Points, in no order, along strands that fork and pass close to each other.
(in the rows, 128 means zero)
Two points are linked if the straight distance between their rows is under 146. Some points are linked to none.
kepop: [105 122  72 185 133 163 173 157 143 171 138 127 138 106 146  79 146  95
  94 127  91 160 157 108 144  80 119 133 143 153  83]
fonur: [ 98 157 171 122 103 151 116 111 154 101  87 125 155 104  73 151 168  96
 171  92 110 113 111 175 108 135 159 133  96 139 147]
balof: [111  98  70 148 114 103 130 149 156 180 140 114 145 133 126  77 148  83
  90 135 121 101 109 161 134 115 132 149  66 128  86]
Zifun: [153 137 132  80 176  93 145 154  95 110 136 112 102 160 112 135  91 143
 119 139 158  95 109  63  88 175  93 178 126 120 117]
gok: [143 169 100 102 112 135  93 137 163 230 104 136  99 162 104 158  86  98
  97 155 147 135 179  76 150 175 130 127 117 136 157]
lusu: [154 129 116 117 138 139 122 127 130 139  81 140 108 165 108  79 112 188
 110 135 153 187 133 110  92 149 123 126 107  90 147]
vasa: [123 106 132 109  96 146 134 128 142 127 164  80 112 117 108 128 163  61
 163 151 143  87 151 154 133  84 149 154 105 161 118]
fuzuz: [122 142 128 163 159  82 174 137 136 122 102 162 147 107 168 138 111 179
 143 141  95 196  87  70  95  90 150 114 154 111 105]
rigul: [109 142 114 109 101 153 104 116 153 170 152 105 122 148 103 103 171  78
  73 117 134  90  91 191 129 139 123 141  71 147 111]
vuzi: [103  84  41 153 120 133 150 155 134 165 154 116 159 115 153  71 153 105
 121 121 103 138 134 137 157  82 141 135  93 118  76]
Vel: [ 95 168 139 120 140 132 105 109  77  86 139 156 143  99 144 168 130  97
  75 103 140  80 101 171 103 124  99  99 151 131 137]
Poki: [151 100 137 156 120 127 123 121 133 138 132 114 114 141 108 114 166 133
 152 162 141 138 102 129 149 139 131 118 101  89 170]
Fod: [ 90 135 146 167  88 183 117 111 145 131  80 136 133 117  78 111 165 108
 144  70  71 137 114 173 174 116 134 134  76 129 134]
Paf: [ 95  59 151 124  52 167 141  83 160  72 193 105  76 121  80 126 173 117
 147 120 128  85 121 195 211  97 147 137 111 130 111]
gugu: [124 157  92  89 166 167 100 121 126 154 103 138 110 150 141 151  91 103
  79 148 127 118 162  81  97  91 113  96 136 132 120]
zurun: [117 154 136 125 131 111 102 149 143 163 102 161 173 134 175 143 130 116
 118 122 102 161 113 115 103 109 170 130 121 183 129]
Bolap: [136 115 109 169 177 138 144 130 123 156 121 133 166 120 146 118 106 180
 113 130 136 179 103 145 123 126 130  77 160  75 148]
lavez: [126 132  76 114 200 146 129 125 102 146 164 140 136 107 147 138  51 106
  59 141 112 119 158  77  86 113  99 107 164 131 145]
Fove: [131 149 115 107 153 138  84 133 107 146 154 101 120 167 117 149 116 108
 146 134 149  92 145 117  83 135 192 148  99 130 195]
fafa: [139 115 181  78 101 109  63 112 144  98 125 127  96 173  97 201 124 135
 182 137 135  92 117 129 120 122 153 195 133 202 157]
Pibuk: [158 137 123  76 187 125 129 138 131 141 112  94  91 166 117 144  77 152
  78 150 165 142 152  97  99 169  64 138 137 110 125]
Tifo: [129 141 177 154  95 125 162  96 150 100  92 135 135  95 146 162 166 144
 215 113 139 112 144 111 161 105  90 151 162 145 122]
nokig: [127 145 136  96 121  97 115 110 131  60  99 167 119 136 132 140 138 151
 150 115 149 108 108 123  78  87 122 152  86 171 111]
zodo: [158 140 108  78 147 132 100  96 151 172  77 136  76 199 129 118  62 168
  73 111 153 165 160 111  90 171 102 132 125 122 125]
boke: [179 115  90  73 165 104 143 151 118 136 110 118 187 105 150 125  41 139
 146 106 113 174 143 109  89 159 174  95 134 106 143]
vovag: [116 130 138 145 133 144  94 115 134 182 134 156 164 154 171 163 173 112
 151 113 120 153  96 123 129  94 129 173 147 191 137]
kufu: [137 112 132 137 104 147 150 149  98  78 104 126  98 128 153  94  76 175
 150 138 123 121 174 106 205 162 104  76 159  78 111]
nuvor: [151 123 107 120 134 109 178 139 107 136 111 126 121 126 173  96 124 199
 105  94 155 194 154  97  99 168 103 130 124  81 122]
bip: [176 108 134 127 115 138 123 177 135 164 150 126 131 128 139 104 139 151
 162 155 112 179 113 116 208 180  94 106 186  91 125]
Sitol: [ 98 181 104 147 143 130 134  95 133 182 120 156 120  61 126 141  83  65
  36 134 116 148 143 107  87 109 155 103 126 172 137]
Fadil: [ 98 171 159 163 124 144 132  90 145 110 113 147 168 101 101 126 176 112
 130  96 131 129 101 186  83 102 138 140 121 177 152]
damug: [164  73 162  94 172 113  99 179 144 147 188  81 139 171  69 151 106  98
 126 186 109  81  98 130 115 119 137 150 120 150 136]
nuz: [129 162  94 142  88 190 110 106 145 193  92 131  80 109 129  91 120 119
  70 101 112 161 153 139 146 141  80 102  97 149 141]
rusoz: [127  53 202 105 106  99 134 123 156  87 137 114 136 120 118 178 158 133
 160 157 128 126 146 191 157 135 136 174 118 177 122]
Rida: [113 170 107 119 141 156  95 138 133 152  71 156 140 130 170 145 100 114
  85 117  79 123 129  98  87  86 135  96 142 171 101]
sovon: [126 158 167 123 100  97 143 144 154  85  84 152 108 101  96 109 131 141
 111 145 123 102 138 125  74  97  89 149  86 164  63]
mivu: [ 93 146 157 198 118 114 164  98 135 118 110 153 152  84 165 155 166 156
 171 129 104 133 121 112 155  78 112 124 184 100 128]
Baf: [120  69 131 181 103 132 121 114 110 111 185 112 113 132 112 120 196 136
 165 144 142 121 118 141 196 134 131 159 136  85 148]
Pir: [114 187 150 126 125  83 128 105 109 122  71 161 142  93 159 181 106 111
 169 116  96 106  79  70  99 109 141 112 156 142 119]
repap: [132 105 172 134 131  82 133 117 117  87 133 110 132 154 105  97 139 145
 145 169 188 106  89 127 135 156 137 126 132  71 157]
lor: [153 141  83 136 173  84 138 132 115 130 148 164 157 106 159 160  81 179
 158 135 110 188  78  58  68 128 201 150 141 113 139]
buku: [122 117  96 161 139 108 146 126 121 168 174 116 141  89 147 106  83 164
  76 127 148 121 211 147 138 158 115  92 147  78 102]
nev: [103 135 120 160 109 145 124  98 150 173 133 136 157 116 132 105 192 117
 139 104 121 142  68 185 123  89 122 167 135 181  97]
Fid: [131 122 145 140  93 110 118 136 118 144 156 130 130 132 159 103 189 136
  99 122 131 128 171 150 143 137  68 141 111 141 117]
Vepe: [103  97 135 141 113 162 136 170 132 124 150 101 174 166 149  90 153 117
 134 130 130 112 153 160 179 153 158 103 115 133 126]
Ren: [147  88 111 155 113 176 146 163 111 114 124 131 116 133 113  70  99 176
 138 119  92 164 158 132 175 151 142  97 131  92 146]
zutu: [ 77 112 157 174 126 125 147  88 142  53 164 129 146  96  94 156 164 121
 156 122 140  70 156 185 149  87 162 127 114 114 133]
tal: [110 133 126 186 177 113 163 115 100 148 145 133 179 116 154 157 131 141
 147 135 119 140 112 134 152 109 138 103 197  77 144]
sef: [150 194 123  88 116  95 124 124 116 135  89 135 109 193 136 139  53 122
 164 140 163  98  97  76  90 147 176 126 131 137 131]
logug: [161  93 181  81 114  99 102 146 119  71 177  98  97 164 126 160 135 112
 161 139 151  76 100 131 120 137 113 157 151 184 163]
Buzi: [127  93 155 119 118 115 106 142 133  94 153 158 144 160 154 150 196 138
 120 116 122 110 137 168 154 108  89 117 138 163 119]
nem: [116 129 126 161  63 211 100 124 123 144  80 137  85 135 107  75 128 119
 114  78  94 143 113 162 169 133 128  87  86 136 141]
Bafu: [ 97  95 157 161  74 140 138  75 152  59 193 121 123  92  90 131 197 153
 156 113 133  84 146 224 173 117 128 160 106 124 112]
zapog: [144 179 131 118 130  97 134 109 133 174  81 148 133 144 146 152  75 118
 175 150 134 121  93  79 112 124 124 102 130 126 150]
val: [ 87 159 110 164 119 131 150  98 111 175 107 135 123  47 120 106 114  91
  48 112 113 125 169 154 125 137 129  78 126 112 115]
rinaf: [149 108 111 108 134  82 178 127 101 137 111 114 129  98 141  85  98 193
 166  94 151 183 123 110 117 182 152 108  94  47 107]
Ropas: [ 99 101  94 175 101 179 121 173 109 135 148 130 152 123 156  68  97 143
 133 111 107 103 168 171 197 151 160  91 143  95  97]
tizu: [105 155  92 120 134 102 120  77 111 179 104 130 118  79 134 147 102  99
  66 113 135 157 157  91  69 137 168 119  93 124 175]
reg: [105 152 137  67 165 106 143 142  77  68 108 136 115 164 109 128  87 155
 171  98 152  74 103  85  81 164 154 158  89 138 116]
zilun: [113 147 165 141 141 121 128 129  91  89 187 110 115 116 127 134 137 113
  64 135 159  66 147 162  97 147  96 110 125 128 127]
Mube: [117 173 149  98 155 111 103 103 130  51  91 147 136 168 113 167 106 143
 175  86 145  77  81 101  95 101 152 165 109 177 128]
Nelus: [ 88 133 115 146 158 188 134 110 116  87 136 134 143 133 138 178 191  88
 105  71 113 138 136 160 137  77 110 145 151 143  91]
Febeg: [135 100 177 151 149  62 123 147 150 122 108 129 164 121 139 148 139 151
 166 146 105 136 127  95 112 130  93 188 131 139 100]
fafas: [153 110  98 101 107 160  88 147 140 189 127 128  91 181 126 133 142  86
 134 155 145 160 164 100 155 147 118 140 102 123 140]
ponof: [133 131 174 110 124 105 136 138 127  92  91 128  95 173 120 124 115 141
 129 158 150 102 102 131 145 137  57 122 151 148  85]
zode: [139 167  84  68 154  97 152 123 117 152 105 127 167 107 166 146  26 138
 126 117 107 147 138  69  64 167 171 102 174 122 147]
tifot: [177  77 139  67 130 125  88 174 147 122 197 100  80 177  91 161 137  96
 160 175 136 107 122  99 120 110 143 185 157 164 166]
feduz: [ 90  95 118 146 121 154 118 123 143 112 158 127 142 139 146 141 180 105
 133 104 102  93 154 193 172  67  96 135 144 156  47]
sitif: [139 108 165 143 144  96 124 146 117  67 175 128 127 149 113 116 123 134
 107 185 167  81 124 162 143 150 127  91 147 105 138]
goniv: [ 94 156 151 133 150  96 118 104  91  78 109 165 144  89 153 175 100 106
 113 141 115  92 106 109  92 109 138  94 135 123 113]
sab: [122 140  79 114 114 171 137 105 166 226 102 117  79 133 103 119  85 105
  80 145 130 151 187 108 158 150  92  91 144 153 152]
Podef: [154 137 107 133 102 140 135 121 118 179 145 141 118 120 185 119 163 136
 114 144 144 152 148  96 150 131  52 121 151 123 134]
Tinop: [124  91 162 101  55 139 139 117 149 107 199  90  93 120  86 145 181  58
 148 109 130  94 119 194 133 122 145 143 129 142 110]
pulo: [135 153 110 108 169 111 148 143 102 131 136 144 150 103 166 127  68 129
  92 136 109 126 125  51  81 136 141 117 168 161 151]
nuba: [126 121 139 142 138  75 151 142 124 116 140 150 163  88 170 140 169 154
 113 118 133 150 149  98 101 146  85 171 108 139 115]
Nepub: [178 144 125  93 144 105  80 152 133 122 117 121 126 175 103 149  94 136
 183 161 168 111 105  91 115 141 183 158 114 126 175]
Toren: [105 105 189 138 133 106 142 100 137  80 104 127 142  95 134 186 133 126
 192 148 126 105 144 141 121 103 114 176 135 163 115]
Dukez: [130  80 209 122  96 112 103  96 170 101  97 130 116 169  93 156 151 135
 151 146 147 122  89 162 160 140 139 167 144 188 147]
zumob: [ 88  60 127 149  70 162 143 130 120  73 192  84  74 139  99 106 187 113
 160 103 117 111 125 156 217 129 162 149 140 125 143]
bik: [141 173 153 137  83 136 135 123 135  72 106 111  92  99  77 103 161 128
 103 127 122 108 149 173 105 117  90 123 102 133  93]
detu: [104 172 105 165  97 143 119 121 135 123 129 145 133  65  88  88 162 109
  75 123 109 115 158 163 108  89 111 101  93 123  99]
ruz: [140 154 153 115 143 138  90 120 137 138 130 129  99 141 105 128 164 114
  67 112 136 118 117 155  88 135 111 166  78 164 152]
supo: [149  91 151 183 105 188 149 162 133 105 135 136  77 132  94  80 113 167
 164 144 115 158  89 114 221 174 141 119 160  95 173]
Sodul: [ 93 141  75 189 153 198 139 140 125 124 106 119 122 127 145 119 157 114
 109  97  95 143 139 137 143  64 114 111 148 139  87]
vilo: [135 123 126 129 192 137 121 144 103 126 138  78 174 151 122 155 106 104
 138 133 131 116 126 137 105 137 145 137 110  92 190]
Bimud: [170 115  85 116 184 151 125 177 146 168 171  96 185 124  99 105 136 109
 128 137 119 162 146 142 147 137 137 111  95  85 103]
loruv: [140 117 135 121 100 104 147 157 124 109  96 153 112 138 160  97  93 164
 131 159 118 126 144 118 151 149  78  91 159 101  82]
Kal: [144  90  84 100  86 171 124 163 133 181 160  85  84 175 128  85 162  80
 129 113 127 145 125 118 194 168 125 147 138 139 123]
remu: [155 114 128  85 188 110 125 134  82 115 132 119 175 111 145 119  91 145
 120 120 142 149 149 124  86 171 167  91 120  66 170]
dud: [156 168  45 109 168 110 119 113 105 142 124 152 135 134 164 152  95 178
 132 122 142 198  96  84  68 111 196 125 161  84 159]
gizi: [118 160 129 109 124 116  91 101 129 164 106 143 113  99 138 155 155  88
  76 110 121 131 124 130  97 126 101 137  89 113 148]
Voz: [125 132 157 132 102 129 141 161 137 111 136 114 164 117 136 110 149  95
 168 151 125  93 155 160 134  99 155 124 113 186 125]
Nez: [166 146  75 132 179 127 142  96 113 172 154 133 149  96 164 130 106 143
 113 122 119 219 107 124  96 124 172  84 149  74 180]
Vadu: [177 106 149 116  99 124 142 153 134 112 108 129  97 129 100  80 113 188
 166 156 131 174  74 110 206 162  95 103 187  62 132]
gibo: [151 126 134 128 167  84 190 139 130 110 102 129 151 137 104 115 115 197
 182 121 158 160 100  93 130 151 119 115 113  56  73]

Follow the links from the first point to the second, and from the first to the third. Name the last point that the two ways share.
feduz, logug, Bolap => Toren
tifot, vuzi, dud => Toren
loruv, sitif, zutu => Paf

A fork is a point with three links, a tip a point with one. Leave the first point through the second and follow the links. Name the first fork or tip that comes.
Fadil, fonur => Kal
rigul, ruz => gibo
Tifo, mivu => fuzuz
lor, dud => Toren
Nepub, sef => Paf
Pibuk, Zifun => Fid

A fork is a point with three links. Follow the links from the first point to the second and name the forks in between, in order.
Nelus, mivu => Fid Toren
Voz, zapog => Paf
Tifo, Nelus => Toren Fid
kufu, Bafu => Ren Paf
Toren, bik => Fid

Name the points in between on the shortest way along the links from the first point to the second, in order.
zapog, lavez => sef Nepub Fove vilo remu boke zode pulo
val, feduz => Sitol tizu gizi ruz rigul balof vuzi kepop Sodul Nelus
rigul, Pibuk => ruz gizi tizu Sitol val detu bik sovon nokig Mube reg Zifun
damug, dud => tifot logug fafa Dukez rusoz Toren Tifo mivu tal Bolap Nez
Kal, Nepub => fafas gok sab nuz nem Fod fonur Fadil nev vovag zurun Rida gugu lavez pulo zode boke remu vilo Fove
remu, Poki => vilo Fove Nepub sef zapog Pir goniv Vel zilun sitif repap
